The views of a scene show one set of named points, each view turned or mirrored, shifted and resized as a whole, with a little noise and some points left out.

Scene 1
View 1
Dabe: 5  -38  5  6  -18  6  -1  -2  -11  -17  8  40  -10  -2  11  8  37  -2  -1  3  -6
Gok: 2  -36  19  9  -15  0  0  -20  4  -11  2  33  -11  14  14  7  28  -12  13  10  -4
diz: 4  -35  3  10  -18  14  -6  -2  -16  -13  8  41  -8  -5  16  12  33  -6  -2  -3  -12
Vufa: -2  -33  -8  22  -8  43  -42  -11  -20  -1  17  48  10  -7  14  -12  32  4  -30  -47  -17
pibo: 10  -26  -18  14  -25  30  -2  23  -44  -12  9  48  -15  -33  33  39  32  -16  -8  -8  -28
Varil: -4  -36  33  13  -5  0  -14  -47  24  -3  2  25  -1  36  5  -17  22  -11  13  -3  3
zolol: -2  -40  21  11  -10  3  -17  -31  12  -9  7  33  1  22  2  -17  31  0  0  -6  1
Taz: 4  -51  20  -4  -18  -22  10  -9  9  -28  6  36  -8  16  -6  -8  46  9  5  28  10
vezem: 6  -39  2  4  -21  3  5  6  -16  -19  7  42  -12  -7  13  16  40  -4  -1  10  -8
Suti: 2  -18  -6  26  -14  44  -23  -9  -30  5  6  40  -7  -15  39  25  14  -26  -3  -30  -30
Tapag: 3  -12  10  25  -16  31  -5  -22  -19  10  -6  26  -19  -1  51  44  0  -49  28  -7  -29
mozo: 8  -39  -5  5  -22  8  1  11  -21  -20  10  46  -9  -13  13  14  40  -1  -5  5  -12
Pizon: -8  -41  17  19  0  21  -42  -43  16  0  15  36  18  28  -4  -43  30  10  -20  -39  3
didok: 4  -24  17  13  -18  6  7  -18  -6  -5  -4  27  -19  7  32  32  15  -32  28  13  -15
zovuk: 7  -24  8  11  -23  8  12  -5  -16  -8  -4  32  -23  -5  36  41  18  -31  24  17  -18
Vono: 0  -39  -2  14  -11  24  -26  -6  -14  -10  16  45  6  -4  6  -12  38  8  -22  -26  -8
View 2
zovuk: 31  24  -55  -21  -12  15  2  25  -2  9  -8  11  26  -12  4  9  -52  -12  3  3  16
Vufa: -12  52  17  22  -44  -43  -39  24  6  24  -4  18  43  23  -27  11  -8  -62  -1  -13  0
Dabe: 25  35  -7  2  -13  -7  -1  10  -4  6  -1  12  19  8  -15  2  -20  -7  4  -15  -4
pibo: -3  16  -47  -15  -33  -25  -3  21  -1  41  13  20  28  4  -11  4  -14  -22  24  3  42
Vono: 7  47  20  20  -26  -28  -19  12  2  10  -3  14  27  19  -25  5  -8  -31  -1  -22  -11
Varil: 45  62  17  17  -5  16  -21  21  2  -27  -31  3  29  2  -10  13  -52  -30  -31  -20  -45
Taz: 50  40  15  8  8  10  13  -2  -7  -16  -7  6  3  5  -18  -3  -20  23  -3  -29  -30
didok: 37  32  -46  -15  -10  23  -3  28  -1  -2  -17  8  29  -12  6  11  -59  -18  -8  1  3
diz: 18  38  -7  4  -19  -10  -10  15  0  9  -5  12  26  8  -13  6  -23  -21  0  -12  -1
vezem: 24  27  -17  -4  -12  -5  5  7  -3  11  3  13  15  5  -14  2  -19  1  9  -13  3
mozo: 16  26  -15  -2  -17  -14  4  8  -4  18  5  15  16  8  -17  1  -11  -2  14  -13  9
Gok: 38  42  -10  0  -5  12  -4  17  -1  -9  -16  7  22  -1  -7  8  -42  -11  -10  -13  -16
Suti: -5  37  -38  -5  -41  -19  -29  37  6  28  -7  17  48  3  -6  16  -39  -61  1  6  24
Tapag: 20  34  -67  -23  -27  16  -19  45  4  11  -20  11  47  -16  12  20  -73  -50  -9  14  22
zolol: 33  56  21  19  -11  0  -17  14  1  -14  -20  7  25  8  -16  9  -33  -24  -18  -24  -35
Pizon: 17  72  54  39  -25  -21  -41  20  5  -15  -24  8  39  23  -28  13  -23  -56  -28  -28  -45
View 3
Vono: 13  23  31  11  12  -48  32  23  -27  9  -4  -30  -14  12  17  2  3  15  3  14  36
Pizon: 8  49  12  16  4  -27  0  45  -39  6  -4  -50  -24  17  28  0  -7  17  2  23  49
Vufa: 21  23  28  12  6  -57  43  30  -35  22  -2  -37  -24  15  22  6  -3  18  6  14  49
zovuk: 27  -31  18  13  -9  -29  48  14  6  4  -14  -28  8  2  5  -12  9  12  -14  18  1
mozo: 14  0  37  9  13  -46  41  8  -9  0  -10  -16  3  7  5  -2  11  10  -5  12  14
Varil: 11  17  4  19  -8  -6  -1  38  -15  -7  -12  -46  -3  10  19  -13  0  13  -12  28  18
Tapag: 42  -43  4  16  -26  -31  63  25  3  22  -12  -43  -1  3  11  -11  1  18  -15  19  10
didok: 26  -26  10  16  -13  -20  37  20  3  2  -15  -35  6  4  8  -14  7  13  -16  22  2
Suti: 35  -17  18  14  -11  -51  64  26  -15  28  -6  -40  -15  8  17  -1  -2  19  -3  14  32
Gok: 15  1  17  14  0  -21  20  22  -6  -5  -12  -32  4  7  11  -11  5  12  -12  22  9
pibo: 28  -21  39  8  7  -63  71  6  -7  17  -7  -17  -2  5  7  1  9  14  -3  7  18
zolol: 10  21  15  15  2  -21  7  30  -19  -5  -10  -38  -5  11  17  -8  2  12  -6  23  22
Taz: 0  17  28  12  18  -19  2  12  -6  -23  -14  -19  12  8  5  -11  13  7  -10  21  3
vezem: 13  -2  33  10  11  -40  36  9  -6  -3  -12  -19  6  7  6  -6  11  11  -7  14  9
diz: 17  3  27  12  6  -40  35  18  -14  4  -10  -28  -3  9  12  -4  5  13  -4  16  20
View 4
didok: 7  -10  10  40  -25  -9  34  -24  36  13  -22  -35  -4  -20  -70  45  28  -14  7  -23  -5
vezem: -12  -1  2  25  -18  1  28  -28  -1  17  0  -27  -6  7  -43  51  15  -9  5  -12  5
Gok: 0  -20  4  31  -33  -8  27  -39  28  18  -2  -19  -6  -11  -44  52  16  -1  10  -16  -9
Pizon: -5  -49  9  42  -55  -19  4  -48  15  57  11  -6  -30  9  10  73  27  25  39  -20  -35
pibo: -15  21  10  38  -5  4  23  5  -24  30  -21  -50  -14  19  -53  48  42  -24  9  -21  13
zolol: -2  -34  4  33  -43  -12  18  -48  25  31  6  -10  -14  -4  -20  61  15  12  20  -16  -20
Varil: 6  -45  5  37  -50  -18  21  -54  46  28  3  -7  -13  -18  -29  60  18  13  22  -20  -28
Dabe: -12  -8  2  27  -23  -3  24  -30  2  20  3  -23  -9  6  -37  54  17  -5  8  -14  -1
Vufa: -15  -17  14  49  -35  -10  -1  -12  -23  67  -6  -32  -38  30  0  68  49  8  38  -24  -17
diz: -10  -9  6  34  -27  -5  21  -25  3  30  -2  -27  -14  6  -35  55  25  -3  14  -17  -5
zovuk: 2  3  8  37  -16  -3  36  -16  24  10  -22  -40  -3  -14  -75  42  30  -20  3  -21  4
Vono: -17  -16  8  36  -32  -7  10  -26  -15  47  4  -23  -25  21  -11  64  29  5  25  -16  -11
mozo: -16  2  3  25  -16  2  25  -23  -11  21  1  -29  -8  14  -39  51  19  -11  6  -12  6
Taz: -12  -21  -6  15  -31  -3  32  -58  18  4  22  -3  3  -4  -34  55  -10  3  -1  -3  -4

Which points are out of place in each view (at most two, in the order of its rows)? Write - if all are in place.
view 1 -> diz
view 2 -> Vono
view 3 -> Pizon, Tapag
view 4 -> Vufa

Scene 2
View 1
dof: -32  -33  -18  7  11  0  -31  -1  -2  -2  14  9  30  2  17  -9  -23  14  -5  -6  -43
Kegav: 37  -2  1  -21  -5  15  -9  25  4  -21  0  -7  26  -74  -11  -8  29  -20  -47  15  -13
mose: -50  -8  11  1  -21  45  -12  -1  -4  -13  16  15  17  17  -6  25  -19  11  -12  6  -50
Vabur: -14  -26  -10  -18  11  -5  -31  9  -7  11  5  7  25  -28  25  -10  -16  5  -21  -2  -30
rege: -78  -13  16  -15  -17  40  -25  -7  -17  17  14  26  9  33  20  32  -47  23  -5  -1  -55
Taga: -36  -37  -20  6  14  -5  -33  -1  -3  2  14  10  31  4  22  -9  -27  17  -3  -8  -44
ger: 11  -12  -3  -16  0  10  -17  16  0  -9  3  0  26  -50  2  -5  9  -9  -35  8  -23
vog: 30  -39  -38  3  32  -35  -33  15  8  -14  5  -9  46  -58  15  -42  12  -6  -24  -4  -18
Fozu: -42  -37  -18  7  13  -2  -35  -4  -3  3  14  11  30  11  22  -8  -31  20  -1  -10  -46
Guz: 25  -13  -3  -36  7  -5  -23  23  -6  7  -4  -2  24  -74  16  -14  10  -13  -42  8  -12
zikel: 26  -32  -32  14  20  -16  -23  13  14  -30  10  -8  44  -46  -2  -33  18  -7  -24  0  -24
Zes: -34  -38  -22  5  17  -9  -36  0  -4  4  13  9  31  1  24  -12  -28  15  -4  -9  -41
vizof: -31  -24  -3  -15  3  9  -29  4  -9  10  7  12  21  -9  20  2  -22  8  -15  -2  -38
tof: -61  -24  -6  18  -7  28  -21  -9  -1  -12  21  15  25  34  3  12  -29  22  0  -3  -57
fiz: 16  -47  -55  50  31  -28  -27  4  24  -47  19  -11  57  -22  -7  -45  16  3  -7  -7  -34
View 2
vizof: 41  1  11  -5  -12  6  29  19  16  -4  4  -35  -25  4  -11  -43  -21  -5  -52  -7  9
fiz: -26  30  18  24  12  -28  4  -69  10  31  -12  26  23  31  -26  27  -37  -21  1  -11  23
tof: 66  3  -13  -12  2  -26  30  38  42  -26  -8  -30  0  -1  -51  -25  -63  -32  -56  12  12
vog: -30  19  37  20  -6  9  8  -63  -13  40  2  4  -12  28  12  -9  5  7  -8  -26  15
Zes: 22  17  18  1  -15  -15  25  9  25  12  0  -26  1  7  -32  -32  -31  -7  -65  -15  18
rege: 94  -10  -11  -24  -13  -8  40  77  42  -37  1  -59  -23  -13  -41  -59  -50  -22  -80  9  6
Taga: 27  15  14  0  -14  -17  27  11  28  7  -2  -26  0  5  -34  -30  -34  -8  -65  -11  16
mose: 85  -16  -22  -16  10  1  28  40  28  -46  -4  -36  -30  1  -23  -29  -52  -34  -26  24  2
ger: 31  -9  11  1  1  30  16  -15  -10  -5  5  -23  -46  16  22  -30  -2  -5  -1  -4  0
Guz: 10  -7  29  6  -10  47  15  -29  -27  12  12  -25  -58  20  44  -41  24  12  -2  -17  -1
Fozu: 31  16  13  -3  -13  -20  28  17  32  6  -2  -27  2  4  -40  -31  -38  -11  -66  -9  18
zikel: -11  12  21  17  8  6  7  -57  -9  20  -2  7  -13  29  8  3  -10  -10  10  -12  11
Kegav: 21  -18  12  5  12  50  8  -44  -31  -7  7  -12  -63  25  50  -19  12  -5  39  1  -5
Vabur: 26  4  20  0  -12  13  23  3  8  5  6  -30  -26  10  -3  -40  -10  0  -42  -12  9
View 3
Fozu: -3  1  28  -40  21  19  -11  -9  -7  -14  2  13  2  -6  -13  -20  -10  12  11  -9  -34
Kegav: 20  -28  5  13  -19  -18  -9  11  47  27  -42  5  21  38  20  27  -18  31  -31  1  -16
rege: 6  1  43  -1  52  27  -48  -1  -47  -14  21  18  14  -23  -10  -5  -21  -10  3  10  -31
Zes: -1  0  24  -38  14  14  -7  -12  3  -14  -2  11  0  -2  -11  -17  -9  15  12  -7  -37
Vabur: 8  -5  20  -11  8  2  -14  -11  17  -4  -12  14  3  6  1  -2  -11  16  1  3  -36
ger: 14  -17  15  2  -4  -7  -15  3  27  11  -26  8  14  20  10  13  -16  22  -17  3  -24
Guz: 20  -15  7  14  -16  -18  -8  -11  53  10  -34  11  3  25  17  18  -10  27  -11  12  -36
zikel: 3  -18  5  -41  -20  -6  14  6  44  12  -36  1  10  31  2  -3  -10  36  -12  -19  -19
dof: 0  -3  25  -35  16  15  -10  -5  -1  -9  -4  10  5  -1  -10  -14  -12  14  7  -9  -30
Taga: -1  0  25  -38  18  16  -9  -10  -1  -12  -2  12  2  -3  -11  -18  -10  14  11  -8  -34
tof: -2  -5  36  -35  38  28  -27  12  -38  -6  9  9  20  -9  -15  -16  -20  2  -1  -12  -18
mose: 6  -13  35  -9  36  21  -38  19  -36  4  4  10  28  -3  -6  1  -25  1  -15  -4  -14
vog: 4  -12  2  -40  -27  -11  21  -11  61  5  -38  4  -3  30  4  -6  -4  41  1  -13  -32
fiz: -10  -15  6  -83  -18  6  29  11  34  9  -33  -4  8  30  -10  -23  -9  41  -5  -41  -14
View 4
dof: 5  -27  19  12  -13  -52  -7  -16  -22  -31  -48  -29  17  -20  -5  26  7  -12  -10  34  9
mose: 1  -31  6  19  -18  -11  -57  -41  -7  -8  -48  -29  46  2  -14  43  39  37  -43  46  -11
ger: -30  3  0  26  4  -3  -19  14  -16  5  -40  7  35  -14  12  -34  22  7  22  29  10
Taga: 7  -29  19  8  -16  -55  -2  -18  -22  -34  -50  -34  16  -21  -2  30  4  -21  -8  30  8
Guz: -47  15  -9  21  8  3  0  28  -15  5  -39  14  37  -14  27  -69  18  -18  51  11  14
Vabur: -17  -12  6  9  -10  -27  -6  -7  -18  -20  -46  -19  29  -13  10  -9  13  -21  12  20  6
Fozu: 10  -32  21  6  -19  -58  -5  -24  -21  -39  -52  -37  15  -21  -6  37  5  -21  -16  31  5
rege: 1  -46  1  -10  -39  -14  -54  -77  3  -33  -60  -61  53  15  -8  59  41  -1  -51  25  -27
vizof: -10  -21  6  5  -16  -26  -16  -23  -12  -24  -50  -27  34  -8  5  9  20  -16  -2  21  -1
Kegav: -44  22  -6  45  21  15  -22  43  -20  28  -31  34  38  -18  17  -69  26  28  40  35  20
zikel: -10  7  21  43  21  -45  13  51  -38  1  -31  21  2  -44  3  -27  -9  7  34  45  38
Zes: 6  -27  18  6  -15  -58  3  -15  -23  -36  -49  -33  15  -22  -2  24  2  -27  -3  28  10
tof: 18  -41  19  14  -22  -43  -40  -42  -14  -28  -52  -40  28  -9  -20  64  22  18  -48  48  -4
View 5
zikel: -44  23  25  -1  -13  -1  -14  -4  8  -10  -47  -1  7  20  -12  82  7  25  20  -42  -4
vizof: -6  47  -23  -9  -14  1  4  19  -20  42  -7  38  -11  17  35  6  5  9  21  -48  -7
fiz: -74  18  54  -7  1  -29  -23  -21  -12  -10  -58  0  25  16  9  97  -21  26  6  -76  -7
Taga: -20  44  -1  -11  -9  -15  -8  12  -34  39  -12  37  0  12  49  15  -16  1  11  -74  -6
tof: -40  46  -24  -32  5  -33  25  -4  -42  77  -1  60  1  20  73  -3  -9  33  8  -69  -23
vog: -25  25  35  14  -20  10  -33  8  6  -27  -48  -9  4  14  -17  84  0  0  21  -47  7
Guz: 8  35  -15  13  -31  37  -8  26  25  -6  -28  3  -19  22  -29  50  36  10  38  -6  3
dof: -24  43  -4  -12  -7  -15  -4  8  -31  39  -14  35  0  14  45  18  -11  8  12  -67  -8
ger: -15  35  -21  -3  -18  16  10  11  13  18  -24  17  -11  26  -7  43  31  30  32  -17  -7
mose: -33  46  -46  -34  1  -19  40  -1  -21  81  2  59  -7  28  55  -3  15  50  21  -40  -27
Zes: -13  44  4  -5  -12  -10  -17  15  -32  29  -15  31  0  11  42  19  -17  -8  11  -72  -2
rege: -4  59  -58  -30  -5  -15  32  19  -43  95  21  74  -14  20  78  -43  4  18  15  -57  -21
Vabur: -5  43  -14  -4  -18  6  -6  18  -12  25  -14  27  -10  17  20  21  7  4  23  -44  -4
Fozu: -21  45  -3  -13  -5  -19  -7  10  -39  44  -10  41  2  12  56  10  -20  2  9  -76  -8
Kegav: -21  25  -19  2  -23  30  15  6  41  -1  -38  3  -13  32  -40  71  53  48  42  9  -9
View 6
Kegav: -50  5  38  32  58  27  -33  -71  -13  19  45  -12  -49  38  6  27  -37  -42  0  1  -4
tof: 20  -52  61  -27  -3  -51  12  29  -3  32  -34  -7  46  13  40  -14  -3  27  54  -46  -13
Fozu: 24  -29  33  -21  -17  -48  1  29  17  7  -31  20  18  10  13  2  -13  21  31  -13  1
Guz: -17  14  21  13  23  16  -17  -71  7  7  47  22  -55  38  2  40  -24  -50  -4  12  -2
ger: -17  -6  37  8  27  2  -15  -44  -3  17  23  2  -26  31  14  21  -24  -26  13  -6  -6
Taga: 19  -27  31  -17  -14  -45  -1  24  17  6  -28  23  12  12  8  5  -14  19  27  -9  2
vog: -37  10  2  31  25  -2  -48  -6  16  -20  -5  27  -50  19  -38  25  -51  3  -15  42  20
rege: 60  -48  65  -52  -29  -55  43  1  3  43  -9  6  49  19  65  -4  22  -4  60  -60  -25
Zes: 18  -24  27  -15  -17  -42  -3  22  20  2  -27  27  8  13  6  7  -14  18  24  -4  3
fiz: -64  -17  19  39  42  -18  -62  43  4  -14  -48  -1  -19  6  -40  -4  -63  47  1  26  24
vizof: 21  -20  37  -20  -9  -30  6  -10  10  15  -1  19  2  21  24  13  -5  -7  27  -16  -7
zikel: -51  -5  22  33  41  0  -46  -5  2  -3  -8  3  -35  20  -24  14  -52  8  -2  21  13
mose: 12  -48  71  -25  10  -33  15  -6  -14  46  -7  -21  37  23  54  -9  1  1  52  -58  -21
dof: 13  -27  34  -14  -7  -40  -5  18  12  10  -25  16  10  13  12  4  -16  15  28  -11  -1
Vabur: 10  -11  27  -10  -4  -23  -2  -16  12  8  4  23  -11  22  10  19  -13  -11  18  -2  -2

Which points are out of place in each view (at most two, in the order of its rows)? Write - if all are in place.
view 1 -> Vabur, ger
view 2 -> mose
view 3 -> -
view 4 -> -
view 5 -> Zes
view 6 -> Guz

Scene 3
View 1
Vapo: -11  -4  -30  4  -8  37  -42  -8  22  10  -30  -36  -29  18  23  14  -35  -12  24  2  -5
Gizap: -20  -1  -51  10  -16  -13  -9  -15  2  29  -22  42  26  -38  5  8  0  4  7  -3  -43
Zup: 13  4  -28  4  10  16  6  22  3  36  -16  37  19  -9  -21  9  24  26  7  8  -3
rata: -16  -6  -28  14  3  39  -26  -2  25  10  -33  -13  -20  15  13  7  -12  -1  26  8  -13
gaz: -39  -10  -42  34  4  11  3  -11  22  15  -39  44  13  -17  8  -5  21  13  24  9  -55
Nadob: 19  7  -28  -8  -2  20  -17  15  3  32  -13  3  3  -2  -9  18  -8  10  6  2  10
mezab: -19  -5  -29  18  4  36  -22  -3  25  10  -34  -6  -17  13  13  5  -7  2  27  10  -19
lupak: 11  4  -28  -6  -4  28  -26  9  8  25  -18  -12  -9  5  2  18  -18  1  12  1  9
Ver: 7  6  -42  -12  -19  -2  -26  -5  -5  35  -12  8  11  -23  3  20  -24  -3  1  -8  -8
gere: 2  0  -29  7  5  24  -9  11  12  25  -22  14  3  0  -5  9  5  12  14  7  -7
Golo: -11  -4  -29  8  -2  36  -31  -3  22  12  -29  -19  -21  14  16  11  -21  -4  24  5  -9
mimo: -7  -3  -28  25  21  22  20  19  15  28  -27  56  21  -9  -19  -2  45  33  16  15  -25
finug: -26  -6  -43  21  -4  7  -7  -11  15  20  -31  33  11  -19  7  3  7  6  17  4  -42
Kuniz: 9  3  -30  -3  -4  23  -21  8  7  27  -18  -2  -4  1  0  15  -12  4  11  2  3
boref: -7  0  -39  -4  -17  15  -40  -13  9  19  -22  -19  -12  -5  19  17  -37  -12  13  -4  -11
pemo: 23  9  -32  -13  -8  9  -15  13  -6  39  -8  14  13  -14  -11  20  -8  9  1  -2  8
lupu: 12  2  -20  6  15  35  -1  25  13  27  -21  16  1  10  -15  9  17  22  15  12  6
bak: 1  0  -29  16  13  18  12  17  10  30  -23  45  20  -10  -17  3  30  26  12  10  -17
View 2
lupak: 30  12  18  -2  -21  0  2  -5  24  17  -13  -6  -12  -5  -31  1  23  7  11  -5  26
Zup: 25  -22  -5  -8  -20  27  8  5  8  -7  -2  3  31  -10  2  11  17  -15  26  3  33
bak: 28  -28  3  -11  -19  32  15  5  -1  -10  5  2  35  -2  5  9  11  -19  33  4  19
gere: 33  -5  16  -4  -23  16  7  0  11  7  -3  -5  5  0  -17  4  15  -6  23  -2  17
lupu: 44  -7  0  9  -32  25  0  7  11  4  -2  -5  15  -2  -12  11  17  -13  23  -2  26
rata: 45  10  38  1  -27  8  10  -4  11  18  -1  -11  -21  15  -36  -6  10  3  25  -6  -5
Vapo: 39  26  47  -1  -24  -9  7  -11  22  29  -9  -14  -40  9  -49  -11  16  15  14  -10  -1
mimo: 35  -36  2  -9  -24  44  18  8  -11  -15  12  2  41  4  10  11  5  -28  42  5  11
mezab: 44  5  38  -2  -27  12  13  -4  6  15  3  -11  -16  15  -31  -6  7  0  28  -5  -8
pemo: 11  -4  2  -16  -8  2  5  -4  24  5  -17  3  12  -21  -13  6  27  2  9  -1  42
Gizap: -5  -27  33  -50  10  6  36  -11  0  -9  -2  4  21  -4  0  -9  7  -1  29  5  6
Ver: -1  -1  23  -32  2  -9  16  -13  23  7  -17  2  1  -16  -18  -5  23  10  10  -2  29
Nadob: 24  3  6  -5  -18  5  1  -2  23  10  -14  -2  5  -14  -19  6  26  1  12  -3  36
boref: 16  15  43  -21  -7  -14  15  -15  23  21  -14  -7  -27  -2  -38  -12  18  17  11  -6  9
gaz: 24  -31  41  -31  -10  27  37  -4  -15  -10  15  -2  18  18  -2  -9  -5  -14  46  4  -20
finug: 16  -22  37  -32  -6  15  31  -7  -4  -5  5  -1  10  9  -8  -9  3  -6  36  2  -7
View 3
gere: 6  -6  -19  6  22  20  -24  -7  -2  -24  -1  -1  -14  7  -17  -9  6  -22  2  -29  -6
lupak: -2  -16  -27  -2  12  18  -3  -20  9  -40  -1  12  -24  -3  -26  -9  7  -16  0  -11  -37
rata: 7  3  -18  11  28  41  -3  -15  -1  -56  -8  -13  -36  9  -17  16  34  -2  1  -29  -23
boref: 4  16  -25  -11  2  29  -5  -25  35  -45  6  -1  -44  -5  -31  16  28  -16  -10  -3  -54
pemo: 1  -12  -29  -12  3  -3  -29  -12  19  -3  10  18  -7  -6  -26  -28  -14  -38  -4  -8  -24
Kuniz: 1  -11  -26  -3  12  16  -14  -15  9  -31  1  8  -20  -1  -24  -10  6  -21  -2  -14  -27
Golo: 3  2  -21  6  22  39  2  -20  7  -59  -6  -7  -38  4  -21  16  32  -3  1  -21  -35
finug: 19  44  -9  3  21  30  -53  0  21  -1  10  -28  -23  11  -10  15  24  -30  -6  -36  8
Nadob: 0  -20  -28  -5  10  5  -18  -13  7  -19  3  17  -12  -2  -24  -23  -7  -28  -1  -12  -24
mimo: 18  8  -7  19  39  16  -66  16  -21  17  1  -19  9  20  1  -20  -7  -35  7  -56  48
gaz: 25  54  -1  13  32  39  -63  7  11  4  6  -42  -21  19  -2  20  30  -28  -3  -51  29
Ver: 6  15  -26  -19  -6  6  -30  -18  42  -7  16  9  -24  -9  -31  -7  2  -38  -11  1  -38
bak: 14  3  -12  10  29  10  -57  8  -10  13  4  -10  4  13  -6  -21  -8  -37  4  -43  30
mezab: 8  10  -15  12  30  42  -10  -12  -2  -50  -7  -18  -33  11  -15  16  33  -4  2  -35  -15
View 4
Kuniz: 6  -24  -11  -40  5  -11  -1  -16  25  -7  23  -15  11  -22  -21  14  -21  18  -16  -12  6
Nadob: 17  -31  -12  -49  5  -18  10  -29  30  -7  25  -11  4  -15  -10  4  -21  17  -15  -10  -3
lupu: 3  -23  -10  -46  11  15  -40  -7  49  -7  25  -17  -16  -7  -12  -16  12  27  -6  -3  -14
gaz: -38  -20  -10  -31  -13  51  -20  11  -20  46  27  17  22  45  -53  5  33  95  -10  -17  18
pemo: 26  -36  -13  -57  1  -23  25  -42  30  0  26  -2  -1  -3  0  -6  -16  26  -12  -6  -9
Zup: 13  -34  -13  -60  2  13  -15  -27  40  9  27  2  -19  23  -2  -31  22  51  -3  0  -22
Golo: -20  -9  -7  -17  5  2  -22  12  10  -8  22  -25  30  -38  -48  41  -27  11  -23  -21  29
gere: -4  -22  -11  -40  4  10  -20  -8  25  2  25  -11  3  -7  -23  2  0  33  -13  -11  1
Ver: 16  -36  -13  -49  -6  -28  49  -39  0  11  26  6  24  -3  -17  17  -30  35  -19  -16  10
Gizap: -6  -37  -14  -48  -18  10  41  -27  -25  45  29  27  28  45  -32  4  6  88  -13  -17  13
lupak: 6  -22  -10  -36  7  -18  -4  -15  27  -13  23  -20  14  -33  -22  22  -30  5  -20  -13  8
finug: -22  -24  -11  -35  -11  28  1  -3  -16  36  28  14  24  30  -44  10  15  76  -13  -17  17
Vapo: -20  -7  -7  -10  5  -10  -14  14  2  -15  20  -30  42  -55  -53  58  -46  -5  -29  -26  37
mezab: -29  -9  -9  -18  2  20  -35  20  7  2  23  -18  26  -22  -52  31  -8  27  -19  -19  24
rata: -26  -8  -7  -16  5  13  -33  19  10  -4  23  -24  27  -30  -50  35  -17  19  -20  -21  26
bak: -2  -32  -13  -55  0  30  -24  -16  29  21  28  5  -16  34  -13  -29  35  68  -2  -2  -16
boref: -5  -19  -9  -25  -3  -23  26  -11  -9  -1  23  -12  44  -32  -43  47  -47  15  -27  -24  32
mimo: -12  -29  -12  -53  -2  50  -44  -6  32  28  29  7  -22  47  -16  -39  52  80  2  0  -19

Which points are out of place in each view (at most two, in the order of its rows)? Write - if all are in place.
view 1 -> gere
view 2 -> -
view 3 -> -
view 4 -> Nadob
